Each row is a point on a landscape with many valleys, with its height.
From any point a ball takes the steepest step (drop divided by distance) to one of its 2 nearest points. It stops when none of these is lower. Distance is the straight distance between rows; heights are no part of it.
J_276: [121 166 109 125 105 146 124 182 148 125  87 107 133 138 100 165 133  79
 114 207]  (h 2.25)
J_879: [ 87  78 175 157 155 190  88  94  97 118 141 129  96 145 137 111 148 160
 160 190]  (h 2.71)
J_602: [147  45 194 147 119 102 131 143 144 140 141 124 166 104 142 149  71 177
  92 144]  (h 5.36)
J_599: [114 123 179 171 135  81 160  99 144  95 179 177 123 205 120 100 110 114
 129  90]  (h 3.22)
J_159: [115 194 154 142  83  93 135 140 147 126 126 140 138 152 122 147 140  76
 119  99]  (h 3.75)
J_713: [109 137  41 142 150 165 130 123 121 123 143 107  67 151 127  63 120 115
 161 141]  (h 7.10)
J_412: [134  66 164 123 140 118 156 133 135 149 151 116 134 113 128 119 111 169
  84 121]  (h 5.87)
J_34: [129 123 123 122 135 108 109 116 119  97 101 127 146 120 138 142 104 106
 115 207]  (h 2.84)
J_174: [175 145 134 115 114  99 120 154 173 153 104  84 185  79 127 130 105 141
  93 118]  (h 3.37)
J_433: [137 111 127 151  89  89 158 137 106  89 193 118 125 154 161 129  85 155
  69 172]  (h 5.92)
J_492: [128 115  74 118 103 150 142 182 134 159 159 106 113 138 143 108 110 174
 126 130]  (h 6.17)
J_290: [131  88 135 128 161 110 164  94 111 127 172 115  89 132 144  98 108 157
  66 109]  (h 6.34)
J_184: [138 132 112  83  84  83 134 156 128 169 141 126 178  99 159 116 137 159
 134  63]  (h 5.07)
J_697: [129 129  72 150 124 174 104 130 138 130 130 111  77  97 137  76 105 124
 160 110]  (h 6.91)
J_64: [123 152 113  68 123  95 116 117  94 129  85 141 182 140 119 186 167 132
 134 139]  (h 6.21)
J_498: [111 119  66 134  81 137 115 163 118 123 163 147 111 146 140  96 116 165
 167 103]  (h 6.44)
J_45: [105 192  88 112 124 163 107 158 141 149  64 127 113 136 111 181 135  74
 131 148]  (h 2.86)
J_374: [112  73 153 155 122  77 137 112 143 110 152 173 121 183 100 131  95 129
 141  69]  (h 4.50)
J_883: [142 162 128 127  60  87 131 190 170 120 131  81 173 113 106 116 135 102
 105 160]  (h 2.27)
J_4: [105  47 154 108 120 101 131 117 105 135 158 167 116 119 160 106 111 167
 127  79]  (h 7.44)
J_846: [108 108 144 131 104 132  93 127  97 100 136 173 108 127 168 141 114 158
 125 135]  (h 2.01)
J_531: [160 136 103 115 163 112 126  85 124 129 111 120 164 109 107 133 125 177
 109  90]  (h 1.58)
J_81: [116  93 105 178 152 122 155 100 132 109 172 127  99 187  87  61 120 147
 149 124]  (h 5.91)
J_443: [103 147 146  96 108 102 160 154 122 135 129 134 119 134 142 132 164  76
 111 126]  (h 4.63)
J_96: [114  90 135 127 176 178 151 135 148 169  84 125 110 100  59 138 173  93
 180 118]  (h 3.29)
J_291: [122 190 137 125 137 114 145 109 106  79 165 155 150 185 186 110 104  99
 128 220]  (h 1.63)
J_927: [138  80 135 120 106  83  94 115 132 126 135 159 162 108 151 109  92 192
 137  73]  (h 7.17)
J_626: [124 103 150  82  90 111 116 156 105 116 100 141 177  94 137 167 159 131
 152 188]  (h 4.08)
J_479: [140 112 132 139 168 137 156 116 163 143 101 106 142 107  57  99 168  92
 155 113]  (h 2.52)
J_779: [150 130  98 134 131 159 108 131 133 155 120 126 117  94 145 172  80 178
  96  84]  (h 1.62)
J_271: [139 168 132 134 102 119 129 167 162 104 112  81 148 116 108 112 145  78
 101 209]  (h 1.64)
J_281: [151 114 129 121 150  72 116  68 118  95 137 127 158 109 132  74 123 174
 107  96]  (h 1.59)
J_867: [152 156 128 113 126  87 146 138 159 141  99  75 165 108  95 158 116 104
  63 137]  (h 3.78)
J_362: [145 190 155 168  99 125 166 122 134 164 128 103 120 118  94 192 143 107
  88  58]  (h 6.67)
J_792: [113  80 162 140 109 113 135 143 143 113 160 114 121 120 123  41 148 132
 137 146]  (h 1.92)
J_895: [137  97  98  95 143  95 114  95 113 119 152 103 132 105 174  60  93 168
 105 112]  (h 1.13)
J_102: [157 213 118 186  88 137 143 128 139 132 153 104 106 139 112 167 119 132
  85  80]  (h 6.07)
J_167: [106  91 199 130 133 114 101 121 122 103 120 177 137 170 132 169 117 111
 161 161]  (h 2.98)
J_764: [116 108 143  91  85 113  76 152 124 111 101 154 162  84 151 121 137 136
 156 139]  (h 4.26)
J_171: [157 100 173 159 113 141 107 158 164 148 125 108 135  83 150 148  57 163
  74 139]  (h 4.82)
J_783: [163 125  98 106 157 152 132 130 128 187 106 116 165  89 130 161 125 196
 119  81]  (h 0.71)
J_292: [114 137 141 112 101 137 114 171 168 116 111  85  83  91 152  79 131  43
 124 150]  (h 5.79)
J_863: [158 165  83 139 112 137 200 126 102 165 178  81 121 116 103 114 186  94
 139  69]  (h 8.27)
J_33: [116 119 122 149 124 184 124 139 120 156 119 160  94 116 108 191 130 144
 156  76]  (h 4.12)
J_67: [119 114 117 136 143 111  92 105 135 113  92 165 135 169 106 180  72 138
 132 116]  (h 3.38)
J_822: [134 182 136 137 124 148 104 122  95  77 127 147 147 131 173 133 143 133
 138 235]  (h 2.13)
J_746: [117  99 148 140 166 151  94  84  95 104 149 157 116 190 129 116 141 176
 176 157]  (h 2.36)
J_360: [113 149 127 159 104 122 104 153 189 114 108 119  99 117 119  88 101  51
 144 120]  (h 6.24)
J_650: [129 160 119  96 144 149  68 112 119 109  80 155 164 134 111 152 178 145
 190 144]  (h 2.29)
J_992: [ 93 160 146 108 158 146 100 102 122 112 105 171 115 132 171  72 147  81
 171 140]  (h 7.83)
J_308: [142 165 100 125 178 156  99  77 119 123  88 153 141 128 105 138 160 142
 179 106]  (h 1.88)
J_937: [141  91 125  97 100 106 121 164 103 120 129 130 185 142 108 191 145 173
 161 188]  (h 3.94)
J_989: [143 182 137 122 129  73 100  83 138  89 111 140 140 121 161 112 111 100
  91  98]  (h 2.76)
J_325: [107 116 164 153 131 110 131 112 120  88 163 157 126 186 137  84 134 130
 140 151]  (h 1.66)
J_70: [126 156 108 125 136 138  85 125 138 101  88 140 156 152 108 142 137 116
 152 184]  (h 2.59)
J_329: [ 99 123 141 107 162 109 155 130 149 135 102 144 138 189  70 145 154  67
 167 130]  (h 4.41)
J_40: [124  99 107  70 139 126 106 118 107 153  93 153 154  89 138 134 149 163
 158  86]  (h 6.88)
J_776: [120 107 146 141 142 115 145  93  87  94 167 139 105 156 162 126 101 157
  71 168]  (h 6.14)
J_782: [ 93  98 158 159 133 204 100 150 151 150 108  89  74  80 127  92 119 109
 128 181]  (h 4.70)
J_903: [107 125 122  99 136  91 154 129 110 103 137 126 112 156 148  95 133  81
 101 163]  (h 3.80)
J_343: [ 96 115 173 105 141  93 134 128 134 112 127 175 150 200 118 129 141  78
 175 147]  (h 3.60)
J_581: [146 104 152 185 165 163 149  82 117 133 152 160  95 135 104 150 132 150
 141  68]  (h 7.14)
J_365: [163 100 170 103 124  99 135 167 164 157  87  91 210  71 115 134 134 141
 103 166]  (h 2.97)
J_79: [126 119  68 121 163 161 139 134 135 136 132  64  94 123 115  50 129 124
 126 173]  (h 7.34)
J_301: [114  92 141 117 157  84 106  71 103 102 126 181 131 179 141 156  87 147
 125 105]  (h 2.96)
J_688: [121 112 121 161  95 128 119 154 165 131 132 136 105 114 113 110  94 113
 143  90]  (h 6.63)
J_583: [170 123 106 146 136 179 128 122 124 167 153 113 103  59 161 136 110 170
 128  52]  (h 2.28)
J_769: [117 140 143 108 108  93 149 124 102 131 132 152 135 154 132 197 125 125
  78 105]  (h 5.37)
J_357: [116  85 142  73  92  76 114 161 124 136 128 142 160  82 168  91 129 134
 137 100]  (h 4.59)
J_43: [154 146 139 130 109 115 157 126 131 165 148 112 128 100 129 173 118 155
  83  50]  (h 7.18)
J_321: [128 124 119 123 123 127 149 123 119 146 147 135  86 115 146 143 122 118
 104  68]  (h 7.48)
J_273: [135 175  98 178 100 178 142 164 145 133 153 107  98 149  97 156 129 148
 113 125]  (h 5.38)
J_517: [116 179 128 126  91 109 135 150  95  81 148 150 153 167 174 130 151 106
 155 231]  (h 2.19)
J_660: [109 101 104 104 123 125 103 116  91 111 149 138 114 121 175  81 121 159
 126 147]  (h 1.60)
J_386: [166 132 121 139 120 189 124 167 148 193 126 103 104  46 167 147 119 124
 144  57]  (h 2.87)
J_138: [144 164  79 159 142 172 138 115 123 125 154 113  55 116 154 107 117  82
 133  87]  (h 6.98)
J_175: [135 148 124 165 160 152 174 103 116 129 159 142 100 183  98 164 142 155
 119  99]  (h 7.71)
J_994: [148 178  88 140 140 141 187 111 106 154 160  96 111 151  94 150 162 138
  99  89]  (h 8.18)
J_74: [151 134 146 151 110 122 133 156 164 126 127  91 124 109 114 156  93 118
  64 147]  (h 4.27)
J_105: [112 169 145  78 139  80 150  99  89 128 112 154 174 181 137 188 153 106
 112 131]  (h 5.85)
J_612: [132 149 132 156 170 191 140 119 135 144 108 129  83 116 105 144 146 110
 122 122]  (h 6.16)
J_532: [143 100 157 100 146 102 153 145 158 132  98  73 175  85  93  99 145  93
  90 187]  (h 2.32)
J_265: [139 175 155 141  64  54 135 149 170 115 117 108 181 133  88 137 131  91
 101 119]  (h 2.92)
J_715: [106 101  98 124 132  95 130 116 113  96 129 109 120 144 147  88  83  99
 121 213]  (h 3.14)
J_761: [134 195 154 128 141  98 125  91 117  85 138 152 139 157 186 114 104  97
  92 156]  (h 2.20)
J_275: [104  84 135 105 170 174 149 134 119 152 119 128 103 130  94 120 187 132
 164 140]  (h 3.85)
J_25: [ 98 119 144 151 125 163 117 164 167 127 106  98  74 119 128 104 101  61
 109 188]  (h 5.29)
J_172: [159 141 130 108 153 117 145 124 164 135 104  75 155  82  87  82 170 106
 105 138]  (h 1.45)
J_611: [109 164 155 129 177 169 150 128 150 143 109 163 121 189  86 167 149  76
 178 131]  (h 5.06)
J_690: [105  90 181 124 100 111 103 135 121 117 111 178 118 125 148 174  97 120
 112 117]  (h 2.48)
J_441: [147 121 122 119  86 100  81 133 102  88 120 157 183 142 129 204 115 179
 168 169]  (h 3.84)
J_331: [166 148  85 111 114  96 155 156 143 193 147  88 168 123 163 125 107 169
 115  59]  (h 5.49)
J_788: [130 103 142 160 123 111 146 134 172 117 168  81  91 125 118  40 107  97
 111 124]  (h 3.36)
J_395: [115  87 182 124 160 179 147 146 131 157 115 116 100  91 106 144 166 138
 114 144]  (h 4.53)
J_755: [125 150 166 134 191 173 160 118 137 140 108 132 112 169  87 177 163 106
 117 154]  (h 5.65)
J_559: [117 174 118 108 153 155 138 112 112 127 128 143  99 115 151  87 184  84
 153 117]  (h 7.56)
J_941: [137 152  96 135 104  89  72 109 127  82 110 163 174 163 120 164  94 166
 149 124]  (h 3.70)
J_129: [128 189 104  98 170 164  99  98  90 101  99 137 130 134 166 141 149 125
 116 201]  (h 1.78)
J_453: [ 98  90 192 178 154 185  99  98 141 133 112 114  82 100 128 118 108 122
  99 162]  (h 3.89)
J_762: [152 113 124 181 152 182 155 116 121 155 143 130  83  90 112 128 134 103
 146  71]  (h 6.59)
J_232: [125 124  85 150 106 171 129 174 147 155 121 127 110 140  92 178 103 163
 139 115]  (h 4.72)
J_326: [112  74 186 172 157 191  73  99 117 123 111 129 101 130 121 159 106 167
 137 184]  (h 3.13)
J_740: [136 129 116 123 133 195 134 158 126 184 111 126 111  65 122 170 156 144
 146  82]  (h 3.50)
J_401: [159 192 107 140 133 165 146 109 111 128 149 106  94  92 156 104 182  76
 143  80]  (h 7.25)
J_974: [ 99  95 149 151  85 117 117 146 121  91 161 138 119 149 143  74 125 120
 153 193]  (h 0.77)
J_109: [121 156  88  88 126 102 150 118 115 135 119 138 155 112 109  81 202  90
 187  83]  (h 7.15)
J_909: [127 129 129 115  83  75 171 145  97 115 158 122 137 154 149 193  95 128
  68 162]  (h 5.68)
J_945: [132 158  68 121 105 103 177 141 130 142 157  98 144 133  92  70 186  95
 169  89]  (h 7.75)
J_440: [139 167 126 124 162 178  91  92 104 109  99 147 124 107 144 134 160 156
 120 141]  (h 1.28)
J_991: [107  93  70 140 105 153  94 146 128 134 150 127  80 124 172  76  63 161
 154 109]  (h 6.69)
J_960: [137  91 131 115 162 118 102  82  84 104 146 155 139 179 119 169 127 202
 140 124]  (h 2.62)
J_353: [118  84 133 145 154  95 148  97 142 119 138 135 124 145  94  83 112 136
 133  91]  (h 5.26)
J_698: [110 152 100  67 114 120 123 126  94 144 100 152 156 112 125 143 193 126
 162  98]  (h 6.55)
J_950: [152 146  62 110 114 151 152 191 153 206 135  78 134 119 167 122 113 151
 141  96]  (h 5.84)
J_202: [132  70 123  88 130  95  90 115 116 128 105 149 180 124 120 140 108 179
 153 112]  (h 7.04)

For each start below, name the point where the ball stops.
J_762 -> J_895
J_991 -> J_746
J_102 -> J_783
J_688 -> J_746
J_412 -> J_172

Call two points neighbours if one is among the 2 nearest of the other. Go from one point of each pair to the other, from neighbour to neighbour, staying as low as possible. Name the highest point that can't be avoided.
J_783, J_769 -> J_290
J_783, J_895 -> J_281
J_271, J_440 -> J_45
J_440, J_291 -> J_517
J_783, J_172 -> J_612
